A landscape with many valleys, sampled at points; each row gives a point and its height.
A ball rolls from a point to the lowest of its 4 nearest points, and stops where none of them is lower. Distance is the straight distance between rows; heights are no part of it.
Guti: [160 166 154  93 101 119  99 122  72 139 181 175 139 143 132 111 145 137
 144]  (h 6.10)
pirov: [123 119 112 149 166 130 152 127 140 136 104 104 118 123 143 154 125 111
 118]  (h 6.98)
zile: [ 68  84 114 165 137 138 127 138 206 121  84  88 150 105  85 108 102 133
 122]  (h 5.06)
disiv: [ 54  91  50 167 150 147 118 167 155 134  60 102 110  82 108 118 128 104
 118]  (h 5.07)
vavu: [110 123  72 171 167 136 153 133 138 146  88  98  98 108 150 168 130 102
 123]  (h 7.25)
raka: [103 119 182 140  51  97 147 114 143 107 162 125 160 150  68 109  82 160
 127]  (h 1.55)
tufu: [153 145  86 145 179 140 143 114 130 137 113 121 100 119 174 172 157 112
 134]  (h 7.23)
sol: [ 82  62 155  76  65 137  96 132 102 121 128 179 144 122  96  59 132 134
 127]  (h 7.90)
Did: [189 204  98 150 173 116 134 125 136 132 122  82  93 135 196 199 141 130
 134]  (h 7.97)
Tibu: [ 90  74 150  89  81 144 117 126 136 118 120 164 143 130  92  70 129 131
 117]  (h 7.09)
nin: [131 111 136 124 145 138 149 128 133 131 125 128 126 126 133 130 130 120
 115]  (h 5.92)
pekef: [112  79 150  67 102 148  99 130  98 130 135 191 143 131 113  71 152 119
 129]  (h 8.22)
gam: [110  99 152 137 123 122 151 124 153 129 132 108 140 143 102 130 101 133
 111]  (h 4.19)
tavo: [ 54  83 166 133  52 153 102 112 191  88 110 156 165 141  27  60  92 155
 130]  (h 7.58)
vefib: [128 131 158 142 106 107 167 124 148 126 141  90 150 148 106 143  94 150
 114]  (h 4.97)
bizap: [138 136 174 116  68  88 135 123  83 121 169 158 162 139 104 109 108 151
 133]  (h 6.43)
taz: [180 173 131  87 142 149 117 123 104 137 151 165 119 142 156 127 153 125
 133]  (h 3.80)
dakil: [146 148 165 104  84 108 108 126  65 120 186 183 152 134 121 100 132 137
 155]  (h 6.92)
vabev: [153 148 153  82  87 113  85 128  57 117 190 210 149 132 137  97 153 132
 163]  (h 8.28)
Filug: [120 119  52 146 181 156 129 118 130 149  99 131  86 101 170 154 163 100
 133]  (h 7.35)
vaz: [211 216 128 114 159 126 116 128 109 135 155 109 107 146 159 161 147 139
 128]  (h 4.80)
vulof: [131 102 153  69  94 146  78 125  68 133 150 205 125 137 137  77 162 118
 145]  (h 8.52)
Gosol: [ 52 101  69 190 134 146 130 161 191 135  66  74 122  92  96 128  84 121
 137]  (h 4.16)
pokid: [147 131  98 112 175 154 133 119 122 136 129 153 106 122 177 140 164 111
 130]  (h 6.94)
napuv: [108  88 112 134 161 140 130 126 144 131  99 127 127 110 135 119 142 112
 114]  (h 6.97)
zev: [148 118 112  91 158 174 113 117 111 135 133 176 105 126 159 112 177 110
 123]  (h 6.57)
Dumom: [ 80  86  57 134 164 155 107 141 135 138  68 141  99  89 140 126 156  91
 116]  (h 5.53)
tid: [153 154 157 107 115 117 135 125  89 131 155 144 135 136 124 132 126 132
 124]  (h 4.08)
pek: [145 158 178 162 113  81 164 134 149 119 122  55 140 157 127 169  87 153
 109]  (h 5.72)
rufut: [177 184 164 127 129 104 142 120 104 132 146 105 131 155 146 160 113 147
 121]  (h 8.63)
novip: [ 60  88 131 145 111 152 122 136 216 102  97 107 159 119  65  87  97 146
 115]  (h 5.75)
podag: [ 79  86 164 121  70 126 134 120 154 107 131 136 161 138  63  84  99 148
 130]  (h 4.58)
rabub: [219 214  96 102 173 128 102 133 125 136 161 110  96 134 181 153 166 133
 154]  (h 1.33)
fede: [ 96  70 126 110 141 141 129 133 150 135 106 137 130 111 114  98 139 119
 108]  (h 6.69)
Kotiz: [133 138 103 181 165 107 156 128 141 134 103  74 105 131 162 196 101 108
 130]  (h 7.52)
sef: [168 150 125 115 165 142 139 122 118 131 142 135 116 128 160 150 153 120
 123]  (h 6.78)
gife: [156 149  55 126 187 160 118 124 127 148 128 139  74 111 186 163 175 111
 144]  (h 7.22)
nev: [135 143 177 139  88 100 157 129 121 126 147 105 153 144 109 141  97 147
 119]  (h 5.65)
bura: [119  90 121 102 146 156 117 127 122 131 122 157 116 114 139  99 158 110
 112]  (h 7.08)
Guda: [156 152 131 138 155 120 154 121 127 132 125 100 118 143 152 169 125 128
 120]  (h 7.89)
pirel: [155 154  89 165 176 121 147 121 128 140 112  90  89 127 170 192 132 116
 129]  (h 7.48)
Nizi: [ 68  67  87 141 150 144 123 150 167 120  80 116 132  91 111  96 136 107
 111]  (h 5.76)
zad: [143 149 191 131  59  81 144 130  93 121 156 124 160 142 103 126  94 161
 134]  (h 4.50)
Revid: [185 194 154 109 111 103  96 119  65 128 172 161 140 147 133 120 136 142
 148]  (h 1.82)
sug: [194 210 149 105 107  88  64 118  57 115 206 176 155 134 129 104 155 140
 171]  (h 4.07)
Ruk: [114 102 158 117 104 127 146 116 135 124 133 123 147 134  97 102 113 138
 111]  (h 2.15)
Fufo: [115 137 119 205 140  93 168 148 173 130  97  32 114 140 156 209  70 122
 137]  (h 7.88)
bug: [ 93  98 131 169 132 126 154 136 184 122 104  72 135 131 102 143  89 136
 122]  (h 4.96)

Where does a ball stop that starts at each point below?
Filug => taz
fede => Gosol
bug => Ruk
rufut => Revid
bizap => Revid
vulof => Revid
gife => taz
Dumom => Gosol

Two balls start at each pair of points below. Name the first point that both come to, or write never.
Kotiz / bura => nin
vavu / Fufo => gam
pek / napuv => Ruk
